Each row is a point on a landscape with many peaks, with its height.
A climber steps from a point to the highest of its 2 nearest points, and stops where none of them is higher. Distance is the straight distance between rows; heights are no part of it.
k277 height 126: [ 99,  92,  73, 116, 118, 124, 134, 111, 116, 111, 124,  94, 108,  95, 107,
 113,  96, 105, 126,  95, 115,  81,  81,  77,  83, 130, 105,  76,  69]
k916 height 208: [110, 108,  94,  84,  84,  72,  98,  86,  96,  76,  96, 117, 110,  84,  94,
 110,  99,  65,  95,  87, 122,  97,  85, 126,  95,  79, 112, 107,  86]
k954 height 29: [137, 105, 108,  84, 101, 113,  77, 100,  83, 104,  88, 132,  81, 106, 111,
 107, 106, 145,  78,  88,  60, 125, 113, 106, 123, 113,  92, 104, 125]
k178 height 238: [118, 107,  98,  88, 116, 121, 111,  98, 109, 126, 102,  95,  82, 120, 120,
  93, 109, 155,  95, 106,  70, 114, 115,  77, 107, 103,  89, 107,  97]
k345 height 402: [ 72,  82, 106, 110,  79, 122, 123,  86,  95,  98, 127,  96, 122,  92, 114,
 107, 109,  88,  94, 111, 112, 104, 109, 143,  86,  88, 116, 103,  90]
k386 height 468: [ 75, 125,  88, 129,  95,  97,  85, 100, 119, 114,  66, 118,  97, 113, 132,
  74,  88, 116, 109, 116,  92,  90, 121,  80,  68, 138,  75, 102, 103]
k249 height 306: [100,  92,  73, 105, 124,  91, 111,  97,  87,  85, 110,  78,  72, 103,  87,
 117,  65, 107, 117, 105, 107, 105,  52,  88,  95, 109, 111,  93,  94]
k732 height 312: [ 93,  91,  99,  68,  96,  97,  79,  92,  60,  54, 116, 105,  99,  61,  69,
  81, 116,  81,  94,  96,  90,  79,  79, 106,  95,  93, 121,  90,  93]
k606 height 152: [ 90,  93,  82,  97, 104,  67, 112, 126, 124, 113, 107, 104, 101,  91, 104,
 129, 100,  53, 106,  85, 136,  84,  91,  96, 110, 101, 104,  94, 102]
k679 height 292: [ 77, 113, 102,  86,  91,  66, 111,  84,  93, 112,  99, 132,  91,  93, 130,
 112,  73,  76, 106, 102, 138,  92,  94, 106,  62, 109, 114, 119, 108]
k893 height 372: [106, 106, 104, 102,  90,  83,  96,  75, 109, 108, 102, 107, 110,  92, 106,
  93,  68,  89, 115,  87, 109,  94,  69,  97,  98, 118,  93,  81, 100]
k343 height 262: [ 99,  98, 108,  78, 117, 104, 105,  91, 105,  97,  96,  75, 100, 131, 108,
  85,  95, 123,  97, 100,  96, 109, 107,  72, 115, 108, 100, 100,  85]
k43 height 527: [ 80, 105,  96, 119, 104,  84, 123,  99, 100, 113, 109,  86,  64, 111,  83,
 111,  96,  89,  94, 101, 137,  98,  82,  95, 111, 101, 107, 113, 106]
k774 height 456: [ 99,  88, 115,  93,  65, 126, 131, 125, 102, 125, 125, 114, 132, 110, 110,
  81, 104, 110,  90, 108, 103,  93, 106, 112,  97,  75, 107, 113,  99]
k650 height 286: [ 88,  96, 100, 115,  60,  91, 103,  89,  96, 135,  96, 100, 109, 109, 124,
 124,  88,  97, 108,  85, 140, 115, 108, 133,  96,  79,  96, 116, 112]
k309 height 459: [ 68,  88, 134,  93,  79, 103, 100, 121,  98, 127, 118, 121, 117, 113, 113,
  95, 132,  84,  98,  86, 109, 106, 122, 100, 103, 111,  85,  97, 119]
k79 height 258: [115, 108,  90, 111,  96, 120, 112, 110, 103, 105, 101, 109,  64, 106,  78,
 101, 111, 108,  78, 102, 108, 104, 110, 114, 136,  89,  89, 101,  79]
k858 height 234: [117, 102,  83, 108,  90, 110, 111, 107, 107,  82,  86,  99,  88,  88,  87,
  86,  98, 100,  84, 106,  93, 108, 111, 111,  97,  88,  94, 119,  89]
k883 height 235: [129, 102,  95,  75, 104,  91, 108,  88,  81, 125,  93,  94, 117, 133, 123,
  96,  75, 131, 100,  93,  84, 119,  73,  73, 101,  86, 100,  87, 109]
k655 height 287: [ 73,  99,  95, 123, 137, 109,  95, 101,  98,  59, 108,  79,  87,  84,  84,
  93, 103,  96, 102, 128,  90,  83, 107, 106,  87, 114, 105, 101,  85]
k89 height 400: [109,  83,  86, 136, 105, 105,  88, 110,  88, 104, 112,  72,  89,  92,  90,
 127,  93, 117, 112, 129,  85, 115,  89, 109, 102,  92,  94,  94, 134]
k677 height 171: [128, 106, 116,  86,  91,  99,  70,  94,  96, 109,  81,  90, 107, 135,  89,
 107, 109, 125,  88,  91,  83, 122, 106,  90, 137,  82,  92, 109, 108]
k337 height 513: [ 61,  79, 128,  93, 105, 107, 100, 109, 100,  98, 123, 112, 104, 104, 109,
 116, 104,  96,  86,  92, 104, 113, 104,  96, 102, 109, 107,  90, 106]
k517 height 129: [129, 105,  86,  98, 105,  94, 107, 117,  86, 131, 105,  99, 108, 127, 100,
  92, 106, 115, 112, 108, 137, 111,  79, 104,  95,  67, 106, 112, 106]
k734 height 324: [117, 124,  97, 119, 123,  67,  72, 110, 102,  78,  59, 102,  83, 104,  81,
  98,  92,  90, 103, 110,  91,  99, 117,  85, 123, 119,  79, 109, 119]
k166 height 471: [ 83, 110, 120, 127,  74,  92,  79,  97,  92, 118, 101, 114, 109,  91, 122,
  96,  98,  99, 112, 125,  93, 103, 112, 110,  80, 114,  97, 108, 148]
k107 height 540: [114, 101, 125, 103,  75, 107,  74,  95, 101,  82,  96, 107, 108,  86,  79,
  93,  92,  89,  93, 103,  59, 110, 104,  94, 106,  93,  89, 104, 119]
k867 height 87: [126, 128,  75, 107,  99,  89, 106,  90, 106, 122,  89, 125,  71,  93, 108,
  87,  79, 108,  89,  97, 113,  94, 105,  96, 122, 124,  78,  88,  92]
k814 height 230: [ 95, 106,  65, 111,  96,  91, 128,  79,  83, 108, 120,  95, 117,  50,  93,
 117,  90,  88, 110, 112, 115,  86,  87, 153,  83, 111, 127,  82,  88]
k264 height 323: [ 84,  93,  71,  92, 125, 100, 113, 104, 101,  54, 111,  63,  86, 113,  94,
 102,  75, 103, 105,  93, 115,  92,  84,  91, 107,  86, 113,  96,  77]
k241 height 305: [110, 122,  95,  86, 114,  86, 107,  95,  82,  89,  91,  98,  48, 108,  93,
 102,  60, 114, 107,  92, 114, 115,  87, 114,  96,  85, 109, 113, 111]
k94 height 517: [ 72,  93,  93,  96,  79,  98, 136, 143,  98, 139, 108,  99,  88, 102, 130,
 122, 117,  69, 114,  82, 131, 107, 126, 131, 100,  68, 110,  98, 115]
k828 height 264: [ 91,  89, 107,  71, 105, 105,  85,  90,  73,  59, 106,  89,  84,  66,  88,
 116,  81, 102,  76,  64,  91, 109, 105, 132, 122,  81, 116,  96,  98]
k998 height 685: [ 81, 106,  95, 113, 100,  89, 112, 108, 119, 113,  95,  73, 115, 110,  84,
  99, 110,  85, 129, 112, 144,  69,  87, 120, 112, 108, 106,  94,  79]
k360 height 145: [125,  71, 103,  82,  59, 102,  93,  80, 101, 111,  94,  98, 155, 115, 106,
 101, 101,  89, 109,  97, 103,  97,  69,  96,  86,  85, 112, 106,  98]
k699 height 151: [111, 108,  96,  98, 113,  82,  90, 118,  91, 113, 104, 113, 112, 102, 104,
 108, 134,  89, 100, 115, 127,  98, 101, 113,  92,  85, 101, 108, 107]
k301 height 428: [109, 101,  95, 132,  84, 109,  94,  90,  87, 126, 109,  90,  92,  78, 119,
 101,  85, 110, 110, 123,  98, 118, 105, 122,  79,  91,  92, 106, 138]
k361 height 382: [ 96, 104,  95, 118, 137,  80,  76, 131,  87,  98, 115,  76,  91, 101,  99,
 119, 100, 119,  97, 120,  95, 122,  94,  98, 116,  95,  95, 103, 131]
k543 height 114: [115,  90,  75, 107, 129, 121, 116, 102, 109, 126, 117,  88, 101, 106, 116,
  91, 110,  91, 106, 121,  95,  89,  95,  57,  77, 126, 102,  82,  86]
k427 height 196: [ 79, 112, 111,  88, 113,  98, 105, 109, 100, 131, 105, 118, 100, 120, 136,
  94,  92, 128,  99,  91,  96,  96,  96,  65, 107, 119,  91,  76, 112]
k350 height 245: [ 89, 112, 120, 101, 116, 105,  86, 100, 105,  82,  93,  65, 108, 119,  97,
  82,  76, 117, 106, 101,  64, 109,  88,  74, 122, 122, 102, 100,  98]
k557 height 508: [ 99,  91,  99, 125, 119,  98, 102, 121, 130,  77,  85,  99, 100,  87, 110,
 129, 103, 115,  75, 101,  92, 101, 146, 100, 126,  95,  80,  91, 105]
k861 height 181: [ 84, 109,  96, 107, 120,  89, 104, 140, 113, 120, 113, 100, 102, 115, 120,
 104,  92,  99, 108,  97, 111, 100, 103,  79, 109, 118,  84,  81, 114]
k545 height 494: [110,  66, 120, 114,  80, 104,  76,  84, 115,  90,  99,  96, 134,  96, 103,
 106,  98,  96,  98, 112,  48, 115, 107,  76,  86,  91,  85, 110, 134]
k442 height 130: [105, 112,  90, 103,  89,  89, 110, 114, 109, 130, 103, 130,  82,  98,  98,
 107, 115,  63,  79,  93, 134,  74,  88,  95, 117, 107,  84,  93, 108]
k680 height 249: [138,  88,  79, 121,  93,  97,  91,  98, 110,  78,  68,  89, 102,  67,  83,
 104, 100,  82, 105, 100,  87, 101, 113, 105,  80,  88,  86, 110,  91]
k102 height 404: [ 85, 117, 107,  95, 130,  88, 118,  87,  94, 104,  95, 115,  72,  94, 113,
  92, 105, 110,  93, 118, 129,  88,  94, 129,  94, 115, 107,  98,  92]
k928 height 332: [ 95, 108,  95, 104,  93,  70, 102,  96, 117, 119,  92,  97, 115, 103, 127,
 102,  78,  95, 122, 102, 137,  84,  86,  96,  76, 111, 104, 106, 108]
k565 height 369: [106,  86, 100, 100, 112, 105, 115,  87, 108,  71, 111, 107, 108,  74,  86,
  85,  98,  78,  98, 103,  77,  71,  83,  92,  89, 128, 117,  82,  83]
k316 height 457: [ 93, 110, 141,  76,  80, 129, 113,  74,  95, 131, 114, 107, 105, 112, 124,
  86,  94, 138, 111,  90,  80, 102, 101, 111,  90, 103, 105, 104,  84]
k776 height 337: [ 99, 109, 122,  86,  85, 108, 104,  80,  73, 124, 129, 125,  75,  98,  87,
  67,  90,  88, 106,  98, 101, 102,  78, 109,  87, 114, 114, 115, 113]
k967 height 398: [ 73,  69, 104,  85,  89, 119,  98,  90, 104,  92, 119,  77, 134, 116, 100,
  90, 131, 113, 102,  86, 113,  81, 104,  98, 136,  79, 111,  82,  77]
k356 height 137: [ 82, 115,  97, 102, 125, 122, 137, 132, 129, 116, 110, 104, 119,  94, 121,
 102,  89, 100, 123,  94, 120,  85, 106,  87,  72, 132, 104,  64,  74]
k798 height 290: [ 97, 100,  89, 103, 102, 120, 117,  87,  98,  92,  92,  85,  76, 108,  74,
  86,  97, 109, 101,  77, 124,  86,  91, 123, 133,  87, 112,  99,  65]
k940 height 168: [119,  72,  89,  83,  72, 116, 123,  85, 106, 142, 113, 112, 126, 118, 118,
  86,  91,  95, 107,  92, 104,  92,  72,  89,  78, 110, 105,  97,  95]
k802 height 289: [ 90,  82,  92,  76, 100, 102,  97,  90,  69,  36, 112,  99,  92,  65,  87,
 102,  84,  80,  81,  80,  93,  99,  88, 106,  83,  84, 125, 110, 104]
k965 height 474: [ 95,  48, 103, 104,  95, 121,  92,  94, 110,  71, 107,  88, 136,  84, 106,
 121, 138, 100,  95,  95,  82,  90, 124, 111, 101,  97,  97,  94,  85]
k229 height 351: [105,  87,  94,  85,  94, 105, 121,  86, 141, 100,  93, 112, 119, 109, 128,
 106,  92,  94,  93,  93,  62, 100, 111,  57,  68, 125,  86, 100,  93]
k546 height 40: [117, 101,  94,  91, 136,  96,  81, 109,  88, 103, 102, 130,  86, 108, 107,
 119, 103, 135,  72,  99,  80, 113, 118,  94, 117,  97,  78,  95, 115]
k50 height 288: [111,  85,  65, 109, 117,  83,  97,  75, 105,  92,  96,  64,  96,  87,  93,
 127,  73, 113, 118,  94, 117, 115,  77, 100,  89, 102,  98, 111, 102]
k662 height 69: [128, 110,  98, 106,  83,  83,  84,  83, 106,  96,  63, 122,  90,  92, 113,
 101,  94, 103,  80,  86, 100,  91, 107,  90, 113, 116,  74,  92, 105]
k274 height 529: [100, 110, 130,  85,  79, 111, 117, 103, 108, 109, 116, 130, 128,  98, 124,
  94,  97, 125,  95, 102,  80,  97,  90, 118,  84,  92,  95,  91, 100]
k328 height 325: [ 85,  78,  96,  92, 110, 100, 115,  90, 121,  50,  89,  85,  93,  90, 111,
 100,  95,  81, 102, 110,  82,  97, 120,  81,  67, 107,  98, 128,  90]
k163 height 362: [ 75,  99,  82, 123,  55, 104, 135, 104,  97, 117, 117,  91, 124,  84, 101,
 116, 108,  66,  91,  92, 126,  99, 104, 145, 114,  92, 130,  93,  95]
k839 height 146: [119, 100,  96,  90,  91, 104,  82,  87,  78, 103,  90, 101,  96, 108,  82,
  75, 115,  81, 112, 124,  94, 107,  87,  81,  75,  99, 113, 124, 104]
k590 height 88: [104, 122,  94,  97, 132, 108, 115, 106,  96, 129,  85,  91, 115, 126, 139,
 103,  91, 115, 133, 122, 107, 100, 102,  51,  54, 127, 109,  88, 106]
k495 height 594: [ 50,  94,  93, 118,  82,  79, 134,  93, 111, 117,  99,  69,  88, 110,  89,
 115, 101,  77, 111, 101, 143,  93,  83, 114, 117, 100, 120,  95,  89]
k737 height 592: [ 95, 112,  99, 109, 105,  90, 105,  99,  96, 113, 104,  74, 111, 113,  99,
  71,  97, 116, 132, 107, 123,  77,  77, 116,  99,  93, 106,  92,  76]
k895 height 454: [ 88,  92,  89,  96,  78,  99, 119, 121, 104, 122,  95, 123,  86, 115, 120,
 115, 127,  76,  89,  71, 141, 114, 138, 109, 107,  79,  90, 111,  90]
k956 height 518: [ 90,  92, 109,  95, 105,  99,  86,  78,  77,  74,  98,  79, 108,  86,  89,
 107,  96, 108, 117,  91, 107, 114,  83, 131,  84,  71, 118, 114, 119]
k887 height 566: [101,  66,  94, 101, 120,  98,  82,  99,  93,  61, 113,  62, 124,  83, 102,
 125, 104, 118, 102, 102,  97, 109,  98, 110, 100,  72, 110, 100, 109]
k635 height 534: [ 90, 119, 114, 132,  78, 102,  88,  82, 101, 123,  80, 120,  95,  90, 109,
  75, 106, 103, 116, 123,  76,  99, 130,  96,  80, 111,  81, 117, 112]
k524 height 204: [140,  77,  77,  96, 112, 114,  86, 111,  89,  92, 114, 104,  79, 102,  77,
 113, 107, 120,  85, 105,  74, 124, 100,  78, 105,  65,  91, 107, 118]
k964 height 107: [118, 132,  80, 105, 115,  87, 102, 133, 101, 123,  93, 136,  80, 108,  91,
  88, 109,  98,  87, 107, 112,  94,  97,  77, 119, 103,  82,  98, 103]
k500 height 233: [114,  93,  75, 102,  83,  90, 104,  93,  83,  84, 108,  91, 105,  58,  85,
 116,  87,  68,  93,  85, 100,  97,  72, 131,  93,  68, 105,  94,  97]
k750 height 330: [ 96, 106, 104,  86,  98,  94, 132,  99, 109,  79, 103,  85, 108, 109,  96,
 104,  97, 114,  83,  80, 136,  89,  96, 130, 125,  71, 105,  90,  67]
k327 height 425: [ 93, 109, 139,  71, 115,  88,  80, 120, 108,  82,  96, 123, 105, 111, 100,
 107, 111, 118,  66,  86,  93, 107, 126, 109, 136, 104,  91,  87,  94]
k527 height 293: [104, 127, 109, 103, 108,  78,  63, 104, 109,  81,  74, 107,  76, 119,  78,
 109, 111,  89,  96, 100, 113, 115, 118,  97, 114,  74,  86, 125, 109]
k400 height 384: [110, 114,  87,  92, 106, 111, 111,  91, 138, 122,  79, 115, 134, 114, 158,
 103,  91, 107, 116,  95,  88,  89, 117,  75,  53, 129,  93,  88,  90]
k457 height 338: [ 99,  89, 106,  72, 116, 103,  94,  92,  73,  70, 117,  94, 126,  88,  93,
  83,  98, 102, 107, 106,  85,  75,  70, 101,  81, 114, 117,  83,  98]
k95 height 176: [116, 105,  95,  91,  83,  76,  97, 109, 100, 103,  93, 131, 105,  96, 104,
 107, 103,  63,  98, 118, 108, 109, 105, 112,  75,  83, 104, 129, 112]
k60 height 232: [ 94,  96, 121,  97, 129, 111,  88,  91,  89,  98, 116,  82,  90,  98, 109,
  99,  68, 107, 110, 113,  71, 106,  70,  78, 104, 130, 109,  85, 116]
k900 height 191: [119,  99,  88,  77,  81, 113, 123,  93, 103, 147, 110, 132,  86, 124, 120,
  88, 101,  93,  87,  88, 108,  96,  88,  75,  91, 107,  86, 105, 102]
k299 height 217: [139,  95,  95,  81, 103, 104, 106, 103,  78,  99, 117, 107,  84, 111,  96,
  89,  67, 119,  90,  97,  79, 126,  78,  82, 104,  88,  92, 110, 112]
k783 height 455: [ 88,  83, 116,  86,  96, 119, 103,  75,  70,  94, 124,  90, 103, 110,  94,
  92, 108, 118, 106, 106, 109, 102,  97, 121,  98,  79, 120, 107,  92]
k555 height 569: [ 82,  86, 117, 104, 115, 112,  95,  98,  91, 104, 114, 122,  93,  90, 114,
 125, 133, 107,  77,  94,  99, 108, 125, 103, 111, 129,  86,  85,  98]
k378 height 522: [114,  64,  85, 106, 118, 105,  95,  98, 112,  77,  92,  72, 139,  79, 100,
 111, 102, 117, 120,  95,  75,  99, 109,  96,  90,  99,  98,  92,  92]
k989 height 387: [ 76, 104, 147,  95,  70, 105, 105,  64,  99, 124,  94, 107, 114, 120, 117,
  78, 107, 101, 103,  97, 110,  93,  95,  99,  90, 111, 115, 112, 103]
k267 height 244: [102, 103, 104,  93, 125, 110,  76,  94,  71,  73,  99,  84,  82,  81,  83,
  82,  72, 110, 117, 106,  49, 105,  97,  71,  90, 141, 121,  99, 115]
k705 height 267: [100, 119, 121,  85, 125, 111,  96,  87,  85,  90,  84,  89,  53,  89,  88,
  67,  92, 104, 102, 105,  78, 103,  97,  85,  93, 136, 118, 105,  92]
k83 height 512: [ 94, 132, 105, 122, 106, 116, 126,  81, 101, 101,  98,  81,  94,  88, 100,
  74,  75, 117, 133, 113, 109,  80,  96, 113,  84, 116, 112,  88,  69]
k644 height 270: [119,  90,  78, 122, 111,  88, 101,  83, 122,  73,  78,  72,  82,  69,  89,
 118,  85,  84, 106,  92, 104,  97,  91, 108, 109, 102,  97,  87,  91]
k213 height 509: [ 79,  80,  94, 110, 107,  90, 100, 120,  96, 105, 112, 102, 102,  80, 119,
 146, 132,  89, 101,  90, 121, 117, 125, 117, 112, 112,  88,  73, 119]
k970 height 229: [ 93, 118, 121, 123,  70, 101,  80,  74, 102, 132,  80,  95,  86, 104,  95,
  97, 117, 116, 103, 102, 114, 107, 118, 124, 113,  87,  88, 119, 108]
k832 height 167: [ 74, 104,  92,  94, 104,  72, 122, 147, 123, 114, 104,  97, 117, 119, 115,
 105,  88,  68, 128,  85, 129,  73,  89,  88,  99, 115, 101,  76, 109]
k631 height 148: [112,  99, 124,  71,  74,  94,  94,  94, 108, 125,  85,  96, 133, 135,  93,
  97, 106, 102, 103,  97, 105, 114,  90,  93, 103,  85,  95, 113, 103]
k673 height 445: [107,  62,  99,  90,  90, 123,  86,  99, 105,  87,  96, 110, 118,  93,  79,
 100, 139, 112,  78,  98,  86,  93, 115,  97, 128,  73,  83, 111,  84]
k368 height 415: [111,  77,  97, 103,  94, 116, 106,  68, 100, 106, 107,  91,  96,  81, 106,
  99,  69,  92, 121,  98,  95,  97,  83,  97,  71, 120, 106, 103,  90]
k28 height 322: [109,  99,  86,  74,  92, 102, 126, 114, 137, 118,  90, 111, 110, 133, 124,
  86, 113,  95,  92,  96,  79,  96, 111,  50,  83, 103,  87, 125,  91]
k523 height 340: [ 89,  88, 101,  99,  96, 110, 116, 116,  96,  81, 139, 102, 107,  92,  77,
  93,  96,  76,  79, 105,  90,  78,  83,  97, 110, 105, 102,  93,  87]
k981 height 259: [104, 119, 103, 112,  77,  81,  81,  86,  97, 123,  75,  91,  92, 107, 111,
 107,  94, 104, 110, 112, 124, 117, 113, 112,  88,  72,  91, 136, 116]
k270 height 165: [ 85, 113, 103, 107, 133,  81,  99, 121, 112, 103,  93, 102, 107, 105, 109,
 103, 111,  83, 120, 114, 102,  90, 104,  76,  65, 136,  91,  84,  95]
k597 height 251: [106,  89,  68, 127,  89,  88, 106,  89, 103,  98, 102,  88, 100,  61,  90,
 119,  92,  88, 104,  98, 106,  94,  88, 139,  95, 109,  98,  87,  92]
k755 height 392: [ 84, 109, 125,  87,  76,  93,  88,  91,  77, 120, 115, 138, 110, 110, 108,
  90, 110,  84, 106,  99, 119,  95,  91,  94,  87, 121, 102,  96, 110]
k548 height 299: [103, 128, 119,  95,  99, 104,  98,  78,  82, 116,  85, 122,  56,  95,  88,
  69,  88,  87, 103, 102,  94, 118,  86,  87,  99, 120, 111, 105, 118]
k11 height 341: [ 98, 129, 107,  87,  96, 100, 116,  88,  80,  98,  94, 118,  70,  84, 109,
  82,  81, 112,  94,  89, 112, 115,  98, 140,  92,  86, 105, 103,  95]
k392 height 453: [ 90,  97,  93, 110, 104,  95, 124, 125, 120, 102,  96, 113,  91,  86, 119,
 118, 109,  81,  66,  87, 113, 103, 134, 104, 110,  85,  82, 101,  91]
k738 height 263: [102, 119, 112, 128,  82,  84,  69, 114, 117, 112,  75,  99, 103, 120,  66,
 109, 128,  65, 101, 107, 117, 102, 123, 103, 122,  65,  85, 118,  97]
k823 height 368: [ 79,  64,  83, 105,  90, 128, 103, 103, 110,  62, 120,  67, 109, 105,  97,
  87, 123, 114, 100, 104, 110,  78, 113, 102, 110,  74, 124, 104,  82]
k871 height 377: [123,  88, 112, 117, 100, 107,  93, 109,  95,  90, 106, 137, 120,  68,  70,
 111, 132,  78,  74,  97,  75,  95, 100, 120, 105,  94,  76,  95, 101]
k373 height 19: [114, 105, 120,  67, 105, 101,  79,  72,  92, 103,  87, 109,  94, 109, 128,
 102,  83, 147,  99,  82,  53, 130, 108,  92, 105, 107, 104,  96, 111]
k467 height 467: [ 94, 103, 123,  97, 114,  92,  92, 122, 113,  59,  86, 119,  97,  85, 103,
 110,  90, 112,  62,  96,  62, 108, 133, 111, 126, 118,  80, 103,  94]
k862 height 321: [ 85,  98, 112, 110,  48,  97, 107,  93, 104, 125, 107,  96, 125, 108,  95,
 117, 102,  86,  99,  80, 139,  97,  89, 134, 128,  94, 105,  91,  92]
k260 height 164: [118, 101, 100,  84, 100,  97,  73,  86,  74,  97,  88,  85,  98, 127,  58,
  75, 103,  97,  97,  97,  89,  95,  73,  74, 110,  90, 115, 115,  99]
k853 height 547: [100, 101,  91, 105,  83, 101,  73, 103,  98,  60,  87,  95,  90,  83,  31,
  88, 120,  78,  99, 110,  90,  89, 100,  94, 114,  82, 110,  97,  83]
k390 height 304: [ 73, 100, 110, 115, 125, 101, 116, 115, 112,  56,  99, 105,  96,  84, 100,
 104,  89,  67,  93, 130,  75,  96, 107,  90,  64, 113,  98, 108, 103]
k587 height 469: [ 75, 119,  86, 124, 137,  83, 121, 116,  92, 115, 107,  90,  68,  96, 101,
 102, 100,  94, 120, 118, 141, 102, 103, 119,  87, 109, 113, 109, 104]
k552 height 150: [ 69, 114, 103, 110, 134,  97, 120, 122, 118,  85,  96,  86, 114, 108, 118,
 114,  88,  97, 123,  99, 122,  88, 103,  92,  73, 122, 111,  94,  79]
k763 height 358: [ 93, 120,  97, 111, 137,  70,  68, 105,  87,  86,  93,  83,  86,  91,  76,
 115, 121,  97,  94, 126, 103, 105,  98, 104, 129, 115,  94, 104, 118]
k463 height 349: [ 79,  70,  90,  91,  97, 106, 110, 101, 118,  39, 102,  68, 102, 117,  91,
  85, 110,  89, 101, 107, 100,  88, 114,  91,  99,  82, 110, 131,  76]
k813 height 291: [120,  86,  82,  83, 110,  89, 113,  98, 122, 102,  75,  82, 102, 137,  97,
  82, 120, 105,  88, 104,  84, 113, 119,  49,  97,  93,  96, 117,  91]
k588 height 182: [134, 112,  92,  95, 101,  93,  61, 123,  84,  87,  71,  95, 101, 106,  55,
  70,  93,  86, 110,  93,  67, 117,  93,  72, 104,  83, 101, 116, 111]
k428 height 193: [142, 105,  75, 102, 100, 100,  70, 130,  91,  89,  88,  93,  80, 100,  57,
 103,  98, 104, 101, 107,  76, 122, 106,  97, 102,  55,  94, 124, 116]
k803 height 53: [117, 109,  95, 100, 121,  90,  75, 106, 107,  89,  91, 112, 112,  95, 114,
 109, 104, 119,  98, 102,  94,  92,  94, 104, 122, 115,  77,  84, 101]
k932 height 458: [111,  97, 103, 102, 109, 125, 111,  70, 106,  94,  84,  74, 110,  93, 104,
  86,  73, 120, 142, 102, 102,  93,  81,  99,  71, 114, 129,  88,  73]
k234 height 102: [106, 104,  78, 123, 117, 108, 101,  82, 104, 125, 106, 105, 118, 104, 128,
  90,  92,  96, 128, 133,  84,  99, 102,  61,  51, 129, 102, 101, 103]
k280 height 215: [101, 109, 104,  85,  99, 107, 119,  96, 108, 130, 102,  99, 128, 131, 140,
 102,  76, 146, 107,  74,  93, 106,  85,  90, 101, 106,  80,  75, 105]
k418 height 435: [ 91,  67, 101, 104,  96, 119,  92, 118, 112, 102, 114,  85, 149, 103,  91,
 101, 141, 105, 116,  97, 107,  95, 116, 108, 112, 105, 104,  83,  89]
k618 height 426: [107, 120, 115, 114,  96,  99,  70, 114,  97, 118, 104, 126, 114,  79,  76,
  99, 130,  99,  89, 101,  78,  84, 105, 107, 125, 101,  88,  78, 124]
k311 height 315: [ 96, 104, 112,  99,  72, 106,  97, 106,  93,  91, 136, 124,  81,  93,  67,
 102, 110,  71,  62,  92, 106,  99,  85, 117, 121,  85, 106,  95, 103]
k919 height 597: [103, 100, 109, 101,  86, 102,  77,  91, 104,  69,  93,  97,  70,  93,  49,
  91,  92,  62,  94,  90,  77, 103,  99,  97, 114,  94, 110, 121, 110]
k147 height 216: [128,  92,  74,  99,  91, 132, 115,  99, 107, 138, 110, 118,  87, 109, 106,
  93, 124, 121,  80, 106,  79, 102, 108,  78, 101, 104,  91,  91,  98]
k15 height 285: [ 94, 103, 113,  83, 108, 108,  91, 100,  70,  69,  93,  85,  46, 109,  80,
 100,  60, 117,  89,  91,  85, 129,  99, 112, 123,  93, 129, 129, 108]
k569 height 339: [105, 102, 123, 105,  97, 116,  94, 110, 100,  74, 114, 130,  83,  69,  71,
  88, 117,  90,  61,  95,  77,  97, 115, 108, 123,  83,  96,  86,  93]
k568 height 375: [ 97, 109, 117,  79, 110, 103, 122, 125, 112,  97, 105,  95, 115, 122, 113,
  98, 120, 118,  80,  93, 107, 100, 124, 128, 126,  86,  89,  91,  86]
k329 height 470: [ 90, 102,  99, 131, 103,  84,  88, 135,  94, 115, 114,  97, 103,  76,  96,
 119, 116,  96,  93, 103,  97,  96, 109, 119, 129, 104,  87,  67, 123]
k950 height 422: [ 87, 123, 102,  89,  83, 106, 103,  79, 115, 118,  81, 125, 108, 107, 158,
  97,  92, 128, 117,  98,  94,  94, 133,  89,  64, 134,  82, 105, 100]
k593 height 195: [104, 139, 123, 102,  88,  99,  75, 104,  86, 128,  88, 105,  92, 126,  91,
  95, 117, 121,  94, 102, 107, 105, 103, 120, 136,  80,  93,  91, 113]
k512 height 502: [106,  88,  99, 100,  99, 111,  56,  95,  95,  67,  96,  92, 105, 110,  54,
  99, 133,  92,  84,  90,  96,  89, 105,  96, 130,  62, 102, 107,  83]

Where does a climber stop that starts at each point below?
k15 | k998
k631 | k887
k954 | k883
k738 | k635
k234 | k883
k858 | k557

Call two points neighbours if one is among the 2 nearest of the other. Go from one point of each pair to the other, from neighbour to neighbour, staying as high as possible. Name the lowest point that can't be avoided.
k755, k887 | k989
k555, k94 | k650
k274, k565 | k311
k919, k274 | k345
k919, k635 | k60
k919, k887 | k545
k94, k557 | k392
